Points on a hilly landscape, in no order, each with its height.
A ball rolls from a point to the lowest of its 2 nearest points, and stops where none of them is lower. Distance is the straight distance between rows; heights are no part of it.
nepa: [-11 -15  18 -17  44  -8  -5   2   0 -16 -31   0  17  14  48  25  17  -1
  32  -8  10  -3   2  -5 -16  37 -12   6 -17   9   4   3]  h=814
pof: [ 17  27 -25  28 -19  -6   4 -11  -4  17  16  -1 -25   4 -42  28  -1  -8
  26 -16  -8  15   0   1   7 -27  15  18   9  26  -2  -7]  h=257
loven: [ 10  21 -20  22  -7 -19  -8  -9  -7  13   6   8 -25   9 -31  26   7 -13
  25 -21   1  14  -3   4   7 -17  14  21  -2  21 -11  -1]  h=224
Gif: [-12  -9  23   0  20 -16 -19  14  -5 -15 -25  17  36   3   5  25  15  -8
  16 -12 -10   6  -6  13 -12  28  -9  12 -19   1 -17   7]  h=144
nive: [ -7 -18 -15   1  15 -11  12 -23  -2   1 -11  -2 -16   6  26 -21   1   1
 -16  50  19 -21 -22 -17  10  16  -9 -31 -11 -46 -11  -4]  h=498
fimez: [ -7 -13  27 -24  43   3   0   2   1  -8 -27 -14  14  11  62  11  14   6
  20  -8  10  -7   7  -5 -17  28 -12  -1  -9  18  22   0]  h=797
savav: [-15  -2 -12 -18  20 -16   3 -13  10  -2 -17  -1 -21   8  37 -20  14  -7
   1  13  23 -24 -14 -15   5  21  -8 -15 -18 -11  -7   4]  h=439
Gifev: [ -2  -5  -7  28 -15  10   9 -13   4   0  11   6  -1   6 -24   6 -15   7
 -13  24 -14  -6  -4  -4  15  -7  -4  -5  17 -29  -1  -5]  h=473
kibe: [ -5  11 -15 -31  -1  -9   9  -7  16  13   6 -11 -32   0  35 -48   7   3
 -19  -6  14 -37  -2  -2  18  -8  -9 -16 -10   2  14   8]  h=494
patob: [-14 -34  -6 -25   1 -20 -19   5  -1 -26 -15   1  -4  -7  -7   7 -12 -22
  17  27  21  18   6  -9  -2  10   4 -14  20 -32 -25 -10]  h=456
piv: [ -2   1 -11  28   9   2  16 -26   0   7  -7  -3 -12  12  19   1   4  12
 -10  33   4 -21 -21  -5  11   7  -5 -11 -15 -31   8  -1]  h=487
Vufot: [-16 -13  -7   8  -8 -15   1  -1  -5   2   3  22  -3  -6  -6 -27  -4 -11
 -29  32  -6 -14 -16  -7  12   6  -6 -15  -7 -35 -33   5]  h=373
mefet: [  1  -9  -7  38   4   9  19 -25  -5   6  -5   0   4  13  11  10  -4  18
 -16  48  -3 -21 -20  -8  12   9 -12 -14  -1 -48  10  -8]  h=508
Minat: [ 18   6 -16 -20 -25  18   1   8   9   1  37 -19 -13 -10 -18  -8 -26   6
   2  -9  -3  29  22  -5  -6 -30  18   0  37  21  14  -8]  h=589
sovip: [ 16  -2   3  17 -16  20  -8  -1  -2 -11  -6  -7  23  -1 -39  48 -13 -11
  41 -12  -9  20   6   9  -5 -10   1  17  19  18   4 -12]  h=650
bar: [-11 -14  -8  -5   5 -39 -22  10 -12  -5 -21  19  -2 -24 -21   7   6 -34
   5  22  12   9  -8 -10   3  18   4  -8  -4 -28 -55  -1]  h=444
Derok: [ -3 -15  23 -36  -2  24  -5  12   4  -8   1 -10  10  -4  30 -36  -9  11
 -31   5  -5  -2  25   3 -14   3  -4 -20  20  -2  18   5]  h=597
Dus: [  7 -15 -11  36  17  -2  15 -36  -4   6 -19 -17  -2  14  18  20   0  20
  -5  52   7  -9 -30 -15  18  15 -12 -20  -7 -46  17 -16]  h=528
Gek: [ -7 -14   0 -29  29 -18 -17  -3   1 -18 -18   5  -4   9  23  22   9 -17
  39 -24  21  15   9   0 -13  23   5  14  -6  19  -8   3]  h=243
dizur: [  9   5 -11  -7 -25  22  16   2   5  10  34  -5 -15 -10  -9 -40 -16   9
 -39   0 -15  -3  10 -11   7 -28   2  -9  19  -3   3   1]  h=242
tav: [-15  13   3  -2 -21 -13   2  34  -6  15  15  14  -6  -1 -34 -36   6 -15
 -25 -30  10   3   1   2  -5 -21   5   1  -9  -3 -36  16]  h=794
fimo: [ -8 -20 -17 -17  25 -25  -9 -13   0 -16 -21  -6 -21  12  16  26   4 -13
  34  15  36  11  -1 -17  -4  22   2  -2  -2 -12 -10 -16]  h=397
kugov: [  5  17 -19 -28  12  -7  21 -21  13  23   3 -32 -35   5  44 -30   8   8
  -9   0  33 -36  -9 -15  19  -6   2 -12  -6  10  36  -4]  h=409
bonat: [ -3  11 -13   2  -5 -13  -4  -7  -2   5   6   7 -24   1 -12  -6   8 -11
   5  -9   2   5  -4   2   5 -11   7   7  -6   4 -12   5]  h=451
mezaz: [  4   2   9  32 -23  18  11  14   2   6  10  14  23  -6 -53  11 -13  11
 -19  -6 -28   3   1   0   9 -10  -8   5  11   2  -8   0]  h=689
Lamo: [  3 -10  26 -40  -9  26 -13  26   3  -6  13  -5  16 -13  21 -34 -17  10
 -28  -9 -11  11  29   5 -18  -2   0 -11  18  16  17   5]  h=630
remud: [ -8   3 -10 -13  -6 -12  -3  -3   3   1   5   2 -25  -1   2 -29   6  -9
 -10 -11   7  -2  -3   0   2  -8   3   0  -4   0  -7  10]  h=422
zov: [ -2 -26  20  11  15   9   2  -8   0 -17 -23  -8  24  13  29  10   0  22
  -9  38   0  -4  -4  -7  -3  22 -16 -17   3 -37  19 -12]  h=628
zug: [  7  -1   6  42  -6  27  18 -15   1   0  -3  -1  26   6 -10  32 -10  22
  -8  33 -18 -18  -6   0  11   3 -12  -3  11 -26  21 -11]  h=536
nere: [ -9  -3  -9 -31   5  -7   9  -7  15   6  -6 -15 -24   7  43 -47   7   4
 -21   9  17 -33  -3  -6  12   3  -9 -27  -6 -15  13   7]  h=467
Sefu: [ 10   3   4 -18 -27  20   2  31   3   3  35  -7   8 -17 -19 -22 -19  11
 -18 -23 -12  22  19  -4 -10 -21  12   2  18  27   7   0]  h=462
Katef: [ 11 -10  10  44   5  20  17 -23  -1  -2 -16 -14  27  11   9  36  -3  33
  -4  39 -11 -13 -13  -3   9  11 -15  -9   4 -34  35 -20]  h=572
pusup: [-10   5 -11   6  15  -6  10 -22   5   2 -11  -4 -19   8  29  -4  12   1
  -1  18  13 -24 -18  -4   6  15  -6  -9 -19 -14   7   2]  h=461
tusol: [-14 -15 -17 -21  23 -21   0 -16   4  -7 -16  -7 -28   8  30 -16   6  -8
   4  27  31  -9 -13 -19   3  21  -4 -22  -6 -24 -10  -3]  h=423
Zotez: [  1  20   1  19 -18   9  12  11  -3  19  20   8   2  -9 -18 -19   5   5
 -27 -17 -19  -3  -3   3   4 -21  -3   7 -10   8  -7   9]  h=263
lozu: [  3 -10  18  30 -25  19   0  15   2  -4  -8   9  35  -1 -61  28 -16   1
   2  -7 -24   8  -1   3   4  -3  -7   6  15   7 -11  -3]  h=673
daf: [  6  27   2   7  -1  15  17  -5   1  12   9  -3   9 -12  20 -12  10  15
 -12  -3 -14 -23  -5  11  -4  -9  -2   9 -15  22  22   7]  h=390
kobu: [ -6 -27  30 -34  26  10 -20  13   0 -21 -19 -16  17   6  36   8  -3   2
  14   0   7  18  29   4 -17  19  -5  -9  12  -1  18  -6]  h=440
Zeted: [  2 -21 -10   8  15  -2  16 -28   0   4 -12 -14 -10  11  36 -20   1  16
 -21  44  14 -20 -26 -18  13  13 -12 -31  -6 -45  13  -5]  h=485
gesa: [ -3  -5 -23  21   5 -21  -4 -22 -10   1  -8  10 -21   1 -16  20  -2 -18
  17  50  13  -6 -18 -11  16  12  -4 -16  -2 -34 -28 -12]  h=504
tilev: [ -3 -19   1 -25  17  -5 -12  -3   4 -20 -10 -11 -11   7  14  10  -1  -6
  21  -1  20  16  14  -1  -7   8   8  -3  12   0   6  -4]  h=337
Selas: [ -7 -14 -12  19  -1 -21 -20  -3  -9  -9 -25  11   9  -4 -30  41  -1 -32
  34  28   7   9 -11   0   7  16  -1   0   0 -18 -36 -12]  h=426
Lema: [  6  -9 -11 -45  -4   2 -14   0   1  -9  18 -23 -34   1  -6  -9 -12 -10
  17 -14  19  32  28  -3  -9 -16  19  -6  33  11   7  -6]  h=633
Nulu: [ -9  -1   2 -21   7  -2   5  -4   7  -2  -8  -7  -9   2  34 -30   9   5
 -11   5   4 -23   0   0   2   7  -8 -15  -7  -6  11  12]  h=500
bofu: [  5  -1  20 -17 -22  16  -1  36   1   1  23   2  16 -12 -28 -24 -13   9
 -22 -26  -8  22  19  -3 -10 -15   5   3  13  16  -7   6]  h=419
vir: [  1  -9 -28  14   4 -22  -2 -26  -4  -3  -8  -8 -32  14 -11  24  -6 -11
  26  37  26   2 -14 -14   9   3   4 -13   9 -27 -12 -16]  h=496
gusug: [  6   5  21  -1 -20  12  -2  34  -2   3  13   8  25  -9 -38  -6  -6   9
 -11 -32 -11  20  12   3 -10  -9   1  11   5  15  -8   6]  h=378
poni: [  6 -10 -18   0   0   4  20 -26   1   5   7 -22 -29  12  15 -17 -12  10
 -15  28  18  -4  -9 -13  12 -11   6 -22  18 -36  16  -5]  h=437
meve: [-13 -19 -17 -20  31 -28  -5 -16   0 -14 -25  -5 -24   5  23   9   7 -14
  19  30  37   2 -10 -24  -1  27  -2 -14  -5 -20 -18 -13]  h=410
Gikos: [ 17  35 -20 -11   0  -7   9  -7   5  24  17  -3 -26 -10  17 -20  13   0
   2 -32   6 -23  -5   3   1 -19   7  16 -20  45  17   6]  h=235
ton: [ 17   3  -3  10  -6  15  -4 -11   0  -7  -3 -14   8   4 -21  48  -8  -3
  45  -6   0  16  10   7  -4 -11   3  14  19  15  15 -15]  h=639
sutet: [-21 -27   5 -47  14 -16 -22  12   1 -22 -13  -4  -9   2  20 -17   3 -19
  13  -9  19  19  14   0 -11  15   9  -8   7  -2 -15   6]  h=329
maf: [ -6  21   1  38  -1  -2   7  -8  -6  17  -4  16   3   4   6  -4  17   1
 -19   9 -23 -26 -22  12  10   8  -8   5 -34  -4  -4  11]  h=559
lavu: [ -7  15  -9  32   3  -5   2 -12  -2   7  -3  14  -8   6  -1   8  11  -2
  -4  13 -10 -13 -18   8  10   7  -3   7 -22  -7  -9   4]  h=538
zivag: [  6   2  16  20 -23  25  14  24   6   6  14  14  28 -11 -41   1 -16  22
 -31 -10 -30   2   7  -4   2 -12  -4   3   8   8   0   3]  h=705
furoz: [ -2  16 -16  32   6 -12  -3 -22  -4   6  -7  12 -18  10  -3  30  13  -9
  16  16   3  -8 -16   3  10  12   2   9 -20  -5  -7  -3]  h=522
gita: [ -1  20 -11  28 -20   0  12  -4  -3  20  16  10 -18  -2 -14 -23   7  -4
 -27  -5 -16 -14 -13   0  15 -21  -1   3 -16  -2 -11   8]  h=193
fof: [-11   3  19  -9 -17  -6  -6  41  -8   6   9  12  11  -2 -35 -24   2  -7
 -19 -36   7  16   8   6 -15 -11   4   8   0   1 -32  15]  h=785
Bafu: [ 16  20   7  19  12  -6 -12   2 -10  10  -4  15  16  -1 -12  39  15  -3
  33 -39  -8   9  -5  21  -6   1   4  32 -19  33  -3   2]  h=198
sed: [ 18  31 -10  22 -22  13  10  13  -1  20  33   2   7 -15 -32  11  -7  12
   6 -24 -17  14   2   5  -6 -30  11  21   1  38   8  -2]  h=349
kir: [  4 -23 -12   4  12  -1  15 -31   1   7  -9 -25 -18  14  28 -14  -9  18
 -19  40  20  -7 -23 -19  18   3  -1 -30   8 -46  19 -10]  h=468
Sodo: [  7  -4  28 -18 -18  32   4  26   5  -2  14   0  28 -14  12 -29 -18  23
 -41  -3 -22   0  20   0 -10  -6  -1  -6  10  17  16   4]  h=669
vef: [-13  21  10  26   1  -4   7  -4   0  15 -13  21  16   2  20 -15  24   0
 -28   4 -27 -39 -23  15   8  17 -20  -1 -42   0  -2  19]  h=583
beg: [ -1  -1 -26   7  -6 -15  -3 -17   0  -5   2  -4 -32  11 -19  22  -7 -12
  24  18  14   9  -5  -6   8  -7   8  -3  14 -14 -12 -10]  h=486
pif: [  7   0  -6  18 -16  19  12  -8   7   2  18   0   0   0 -22   5 -15  11
 -13  14 -16  -1   7  -4  10 -13   1  -2  21 -12   7  -3]  h=499
Vesug: [ 14  23  -8  16 -28  18  16  24   3  18  35   3   6 -15 -40  -6 -14  11
 -14 -23 -17  15   7  -3  -3 -33  10   9   5  29   3  -1]  h=398
muda: [ -3   7 -24   5   0 -16   0 -20   2   0   5   0 -35   7  -6   9   2 -10
  12   7  12   3  -7  -5   6  -4   9   4   3  -5  -8  -3]  h=472
Nizum: [ -6 -12  -3  22 -17  -2   0   2   0  -3   5  15   6  -1 -36   2 -13  -3
 -13  14 -12   4  -5  -6  14  -2  -1  -1  17 -19 -20   0]  h=450
tavi: [-10 -15  13 -14   4  10   4  -1   5 -11  -7  -3   7   4  30 -24   1  10
 -22  18  -1 -12   8  -1  -4  11  -6 -19   4 -23  10   6]  h=535
Gof: [ 13   1  -8  -3 -27  21   6   9   9  -2  27  -8  -6  -8 -36  -2 -23   5
  -6  -3  -9  22  18  -7   2 -23   8   0  32   8   5  -8]  h=561
sef: [  4  13  12  23  23  -7 -10  -3  -6   3 -15  19  23   7   5  44  19  -2
  27 -24 -13  -4 -10  21  -7  18  -2  26 -26  22  -1   4]  h=245
rif: [  8  38 -17  26 -12  10  22 -13   1  28  20  -2 -17 -11   4 -18   7   7
 -21  -5 -15 -30 -13   9  15 -26  -2  10 -22  21  10   6]  h=212
gades: [ 11   5   1   8 -22  19   8   6   5   2  21  -1   8  -9 -27   1 -14  10
  -7  -3 -17  12  11  -1   3 -18   3   6  19   9   5  -3]  h=534
varad: [-10 -17 -16  18 -13  -2  12  -9   1   5  15  16 -10   1 -17 -25 -18  -5
 -34  29 -10 -15 -12 -12  17 -10  -4 -15   9 -38 -23   6]  h=360
sese: [-11   1   4 -18  -4 -10  -6  11   2  -3  -4   6  -5  -4   5 -31  12  -8
  -9 -19   2   2   0   4  -4  -2   0   0 -10   4 -11  15]  h=392
Vego: [  9  10  -9  12 -29  17  18  17   5  17  33   7  -7  -9 -42 -22 -16   8
 -32 -15 -18   9   8  -9   4 -35   6  -1  15   9  -2   1]  h=369
Kofu: [ -2 -22   1 -47  -5  -4 -23  10   0 -20   8 -16 -19  -2  -8 -10 -12 -14
  17 -18  17  37  31   2 -11  -9  16  -5  34   5  -2  -3]  h=649
sufim: [ 10  -9  14 -39   5   8 -25  18  -2 -10   9  -6   9 -10   8   1  -5  -5
  20 -35   3  32  26  10 -21  -2  11   7  13  30   9  -1]  h=681
Gatos: [-11  -9 -15   2  -1 -12   2 -11  -2  -5   2   7 -18   1   1 -14  -5  -8
 -11  28   6  -7 -11  -8  10   3  -1 -15  -2 -31 -19   3]  h=386
zir: [ -2   4  20 -31  21   4   1  10   4  -1  -9  -7  12  -5  48 -19  13   8
   1 -14  -1 -16  10   9 -14  12  -6  -2  -9  26  21  11]  h=758
novev: [ -1   1 -16   3 -22  10  18  -5   3  11  27   3 -19  -3 -15 -45 -12  -1
 -43   1 -15 -13   0 -10  12 -29  -2  -9  10 -15  -7   6]  h=300
vilo: [  5  -4  10  30 -21  13  -5  10  -4  -4  -9   1  28   0 -59  37 -11 -11
  22 -15 -15  17  -2   7   0  -6  -3  14  15  14 -10  -8]  h=662
Zome: [-16   5   2  -5   4 -24  -9  13  -2   6 -10  13  -3  -4   6 -27  19 -13
  -9 -16   2  -7 -13   5  -1   8  -6   0 -27   3 -25  17]  h=420
somot: [ -9  -1  35  17  -8   5   2  21  -6  -2 -12  25  43  -1  -6  -7   7  10
 -37  -2 -30 -11  -8   9  -7  18 -15   4 -16 -11  -8  14]  h=748
dur: [  4  10  18   8  21  11   8  -8  -1  -3 -12  -4  20   0  35  17  14  15
   7   2  -6 -16  -1  10 -12  14  -6   9 -14  10  27   3]  h=518
Gavip: [ -6  -7   5  10 -14  -1  -5   4   1  -9   4   7  10  -1 -30   8  -8  -4
   0   2 -10  11   2   3   6  -3  -1   5  15 -10  -9   0]  h=432
tige: [ -2 -26  24 -24  13   7 -25  14   1 -29 -17  -8  26   7   4  29  -8  -9
  35  -9   7  24  25   8 -12  12  -1   2  16   4   7 -10]  h=353
Fabub: [  6   9  -9  -8 -30  18  15  18   5  13  38  -4 -11 -14 -22 -44 -13   7
 -37 -19 -12   6  13 -10  -1 -34   6  -6  12  10  -1   3]  h=310
Pagis: [  2  -3  19   6  -8   5 -10  13  -2 -10  -1   5  27  -1 -23  14  -1   1
   6 -12 -13  13   5  10  -4   2  -5  13   6   5  -1   4]  h=396
Piliv: [  0   3  32  13 -11  21  13  10   1   1   0  19  40  -6   3 -10   0  21
 -43   4 -36 -19  -2   4  -2   7 -13   3  -7  -3   8  10]  h=726
lag: [-15  -5  19  -5  -6 -19 -16  36 -10  -3  -6  14  20  -4 -27 -10   6 -10
  -6 -28   9  14   0  10 -14   4   3  10  -6  -6 -34  11]  h=777
Dalu: [  8  20 -25 -18   0 -22  -4 -10  -1  13   9   2 -42   1  -2  -9  10 -17
  16 -42  18   4   0  -6   0 -13  18  19  -7  36  -2   6]  h=105
Nep: [-15 -28  -5 -20  -1 -31 -21  15  -6 -20 -16  11   3 -19 -16   4  -5 -30
   9  18  16  19  -2  -8  -1  14   6 -11  11 -30 -45  -3]  h=449
Mina: [  2 -19  12 -46   4   2 -27  17   1 -20   3 -10   1  -4  -2   2  -8 -11
  23 -24  12  35  30   6 -15  -1  10   2  22  16   3  -3]  h=665
zubuk: [ 19   6  -2  15  -2  23   7 -12   2  -2   1 -19  12   2 -10  39  -6  11
  28  11  -3   6   6   4  -1 -12   3   7  17   7  27 -16]  h=620
bir: [ 17  25 -22  17 -16   6  10  -3  -1  16  27  -4 -18  -8 -28  12  -3   4
  11 -15 -13  11   4   2   2 -30  12  14   8  23   7  -4]  h=297
fazuk: [  8 -17  17  25  11  21  13 -16  -3  -4 -16 -18  27   9  21  20  -4  33
 -11  35  -5  -6  -6  -6   6  10 -13 -13  10 -33  33 -15]  h=600
dat: [-14  -3  28  -1   1 -13 -12  31  -9  -4 -10  16  32   0 -15 -11   9  -4
 -12 -23  -5   6  -5  11 -14  13  -2   8 -15  -3 -24  15]  h=771
dubiz: [-20 -17   4 -36   6 -20 -14  15   2 -13 -12   6  -7  -3  13 -32   9 -13
  -7  -9  10   8   3   0  -8  12   2  -6  -5  -4 -22  14]  h=359
malub: [ -6 -14 -18  11 -18   8  18 -11   2   9  25  10 -16   4 -10 -43 -17   0
 -49  23 -15 -24  -8 -16  18 -21  -5 -17  10 -35 -13  10]  h=340
mog: [  3   6  22 -35   7   7  -6  20   2  -1   2  -2  16 -14  30 -28   7   4
  -5 -29  -7  -2  13  12 -16   1  -3  -1  -7  33  11  12]  h=731
Zup: [ -1   5 -12 -18  14  -5  21 -20  10  16  -6 -26 -31   9  46 -30   9  11
 -14  10  25 -34 -13 -13  16   2  -5 -20  -8  -9  28   0]  h=438
lep: [-17   4  -5   0   7 -31 -13  11  -9   4 -15  20  -6  -7  -2 -20  16 -21
  -9   2   7  -4 -19   1   3  15  -1  -3 -28  -6 -42  12]  h=434
fekub: [ -6 -18  18  -1  13   7  -4  -2   3 -20 -16  -3  19   9  20  12   0  10
   2  18   0   2   7   0  -7  18  -8  -8   1 -20  13  -4]  h=601
vetu: [  2   0  29  -2 -14  26   8  16   2  -4   7  11  32 -10   4 -21  -7  19
 -42   0 -26  -8   8   2  -5   3  -9   0   0   5  12   9]  h=701
rafe: [-10  -7  26 -32  34   4   3  11   2  -4 -25 -11  12   7  64 -11  15  10
   6  -6   6 -19   7   0 -14  24 -15  -9  -7  21  24   7]  h=780
ponob: [ -5  -5 -17 -27  21 -27 -13  -8   1  -8  -7   3 -25   9  12  11   7 -19
  36 -29  28  15   6  -5  -9  13  12  16  -4  23 -11   1]  h=202
Sot: [ 16   0   3  35  -8  34  21 -13   4   3   5 -12  21   4 -14  32 -17  24
  -1  30 -11  -8   2  -2  11  -8  -6  -3  24 -12  28 -18]  h=569
ril: [  5  15  -6  21  12 -20 -16  -2  -9  12 -10  19  -1   9 -14  35  18 -15
  32 -29   3   9  -8  14   0   6   7  28 -21  27 -15   3]  h=152
nipom: [ -5  -1  22  -5  15   6   1   1   0 -12 -15   1  21   3  29   6  13   8
   1   2  -8  -8   2   9  -9  17  -7   0 -11  -2  14   7]  h=563
sarab: [  3  18   4   5   8   7  10 -11   3   4   0  -2   0  -3  19   3   9   9
   0  -5  -4 -16  -4   9  -3   1   0   9 -14  12  18   6]  h=455
luv: [ 21  -3   2  31  -3  32  15 -15   0  -1  -5 -27  21   5 -10  41 -16  22
  17  26  -2   4   1  -1   4  -9  -4   0  24  -9  35 -25]  h=594
Pimaz: [-12 -28   0 -47  25 -14 -19   5   2 -23 -13 -11 -14   8  22   3   2 -14
  29 -12  27  22  19  -4 -13  15   9  -4  10   3  -4  -4]  h=296
zisu: [  0  26 -13  17 -15  -1  15  -9   1  22  11   5 -20  -3   4 -29  12  -2
 -25  -7 -12 -30 -14   5  18 -18  -6   2 -22   6  -1  12]  h=130
lupoz: [ -3   6 -21  39   6 -13   0 -23  -7   6  -8  12 -15  11 -13  29   5 -11
  15  42   1  -8 -21  -2  20  13  -3  -6 -16 -23 -20 -12]  h=510
laga: [  6   1  21 -29   5  12 -10  18   0  -7   8  -2  17 -13  17 -11   1   3
   3 -26  -7  15  16  10 -19   0   7   3   1  27  10   7]  h=707
nono: [ 12  27 -15  33   4 -19  -8  -8 -11  19   0  14 -15  12 -23  37  14 -13
  32 -29   0   7  -7   8   5  -5  14  30 -19  33  -9  -2]  h=188
Suma: [  4 -16  14 -21  14   1 -25  10  -1 -23 -18  -2  23   5  -2  37  -2 -12
  47 -22   6  25  17  11 -12   8   2  14  11  14   5  -8]  h=321
Gur: [  0  -6 -14  17   2  -7  -8 -18  -1 -11 -17  -6  -4  12 -12  46  -1 -10
  40  16  11   7  -5   1   3   4  -1   4   6 -10   0 -15]  h=404
dutap: [-11  -1  36   3   3  -5  -6  24  -5  -6 -13  20  42  -1  -4  -4  13   3
 -21 -13 -19   0  -6  12 -14  20 -12   6 -18  -4 -11  15]  h=761
dufo: [ 15  17  12  19   4   8  -4   6  -4   6   5   9  27  -8 -12  30   6   7
  21 -26 -17   7   0  18  -8  -2   1  25 -12  29  10   3]  h=262
resi: [  7  31 -21 -20   6  -3  22 -19  13  25  13 -26 -30  -5  35 -26   6   8
  -7  -3  23 -38  -6  -2  12 -14   3  -1 -10  27  34  -3]  h=372
kef: [ 17  38 -28  -5  -3 -12   7 -16  -3  25  18   0 -42  -4   2  -6   9 -10
  13 -38  13  -8  -4  -3   0 -19  17  23 -14  47   9   3]  h=167
dafu: [  6   9 -19 -25  11 -24 -10  -7   0   4   2   4 -33   4   1   4   9 -19
  29 -48  24  19   8  -2  -8  -1  17  21  -4  39  -8   2]  h=158
Kenit: [ -5   0 -15  29  -8 -29 -18  -2 -12   2 -15  14  -3  -1 -37  32   2 -31
  27  23   1  10 -13  -1  12   8   5   2  -4  -9 -41 -11]  h=431
zenoz: [-14   0  -7   3   9 -42 -19  16 -15   4 -18  22  -6 -16 -14  -2  16 -29
  -2   7  11   5 -13  -5   1  17   6  -2 -23 -12 -55   6]  h=441
Luri: [  4  -8   5 -22  22  -8 -20   3   0 -15 -11   4   8   6   6  29   4 -11
  42 -34   9  21  14  13 -13   8   7  20   1  24   1  -2]  h=286
fen: [ -8 -30  30 -24  11  10 -17  13   1 -28 -16  -9  25   4  14  12  -9   0
  13   5   4  20  26   5 -11  15  -5  -9  17 -10  13  -8]  h=399
biras: [ 10  36 -15 -13  -3   2  19  -8  10  23  18 -14 -20 -13  28 -31   5  12
 -12 -13   3 -37  -4   6   9 -20  -1   6 -19  36  26   4]  h=314
Zok: [ -3 -16  24 -22   6  20  -2   6   4  -9  -7 -14  13   3  34 -20  -9  16
 -21  15   0   1  20  -1 -11   9  -6 -19  16 -11  24  -1]  h=568
karof: [ 11  15  -4 -20 -21  18   3  23   3   6  36 -12   2 -20   4 -32 -12  11
 -13 -22  -9  12  16   3 -13 -24  14   4   6  34  14   4]  h=512
zagos: [ -5 -14  -6  -8  16  -8  -8 -12   2 -17 -14  -8  -9  10  12  20   2  -2
  26  11  19  10   2  -2  -3  11   0  -3   5 -14   3  -8]  h=370
luse: [  1  15  13  11 -14   9   3  20  -2  10  14   9  15  -7 -23 -10   5   7
 -19 -23 -15   7   1   5  -4 -12  -2  11  -8  10  -7  10]  h=322
sut: [  7   8  21   5   3  12  -2   5  -2  -4   1   6  28  -7  -2  17   6   7
   8 -13 -16   4   6  14  -8   3  -2  14  -5  15  13   3]  h=338
parig: [ -4   1  16  16  21 -11 -18   4  -5  -9 -25  15  35   9  -2  47  14  -8
  33 -16 -10   5  -9  18  -7  25  -6  20 -23  11  -8   1]  h=196
Rone: [ -6 -11 -15  12   6 -17 -14 -13  -3 -14 -19   4  -5   5 -15  37   0 -19
  35  26  14   9  -9  -3   4  11   0  -2   2 -17 -19 -14]  h=417
mig: [ 17   5 -12 -35 -13  12  -5   5   3  -1  30 -23 -24 -10  -2  -9 -17   1
  10 -14   7  25  25   1 -11 -23  23  -2  28  23  15  -6]  h=612
Revib: [ 10  39  -6  17 -11  16  19  -3  -2  24  21  -3   5 -18  11 -17   5  16
 -17  -9 -20 -26 -10  13   1 -23  -2  13 -21  35  20   3]  h=304
ledi: [ -2  -6 -18   2  -4  -2  10 -20   3  -4   8  -9 -27  10   3  -8 -10   1
  -6  24  11  -2  -4  -9   9  -8   3 -13  11 -31   0  -4]  h=411
zoraz: [ -2 -12   5  37  -5  18  15 -17  -1  -3  -3   8  20  10  -6  18 -11  20
 -16  38 -17 -19 -10  -6  12  10 -13 -10   7 -38  10  -7]  h=509

Where does a ball stop that starts at each point below?
furoz | sese
kobu | Dalu
rafe | ril
fazuk | Pimaz
fekub | zisu
kir | dizur
sovip | Pimaz
Nep | sese
Dus | Pimaz
Sefu | zisu
Minat | ril

Call two points neighbours if one is among the 2 nearest of the other. Go from one point of each pair to the other, from neighbour to neighbour, staying as low as possible. Name the highest point that can't be avoided.
dizur / zisu | karof
nere / Gif | dutap
dizur / Gif | Vesug
Gif / ril | sef
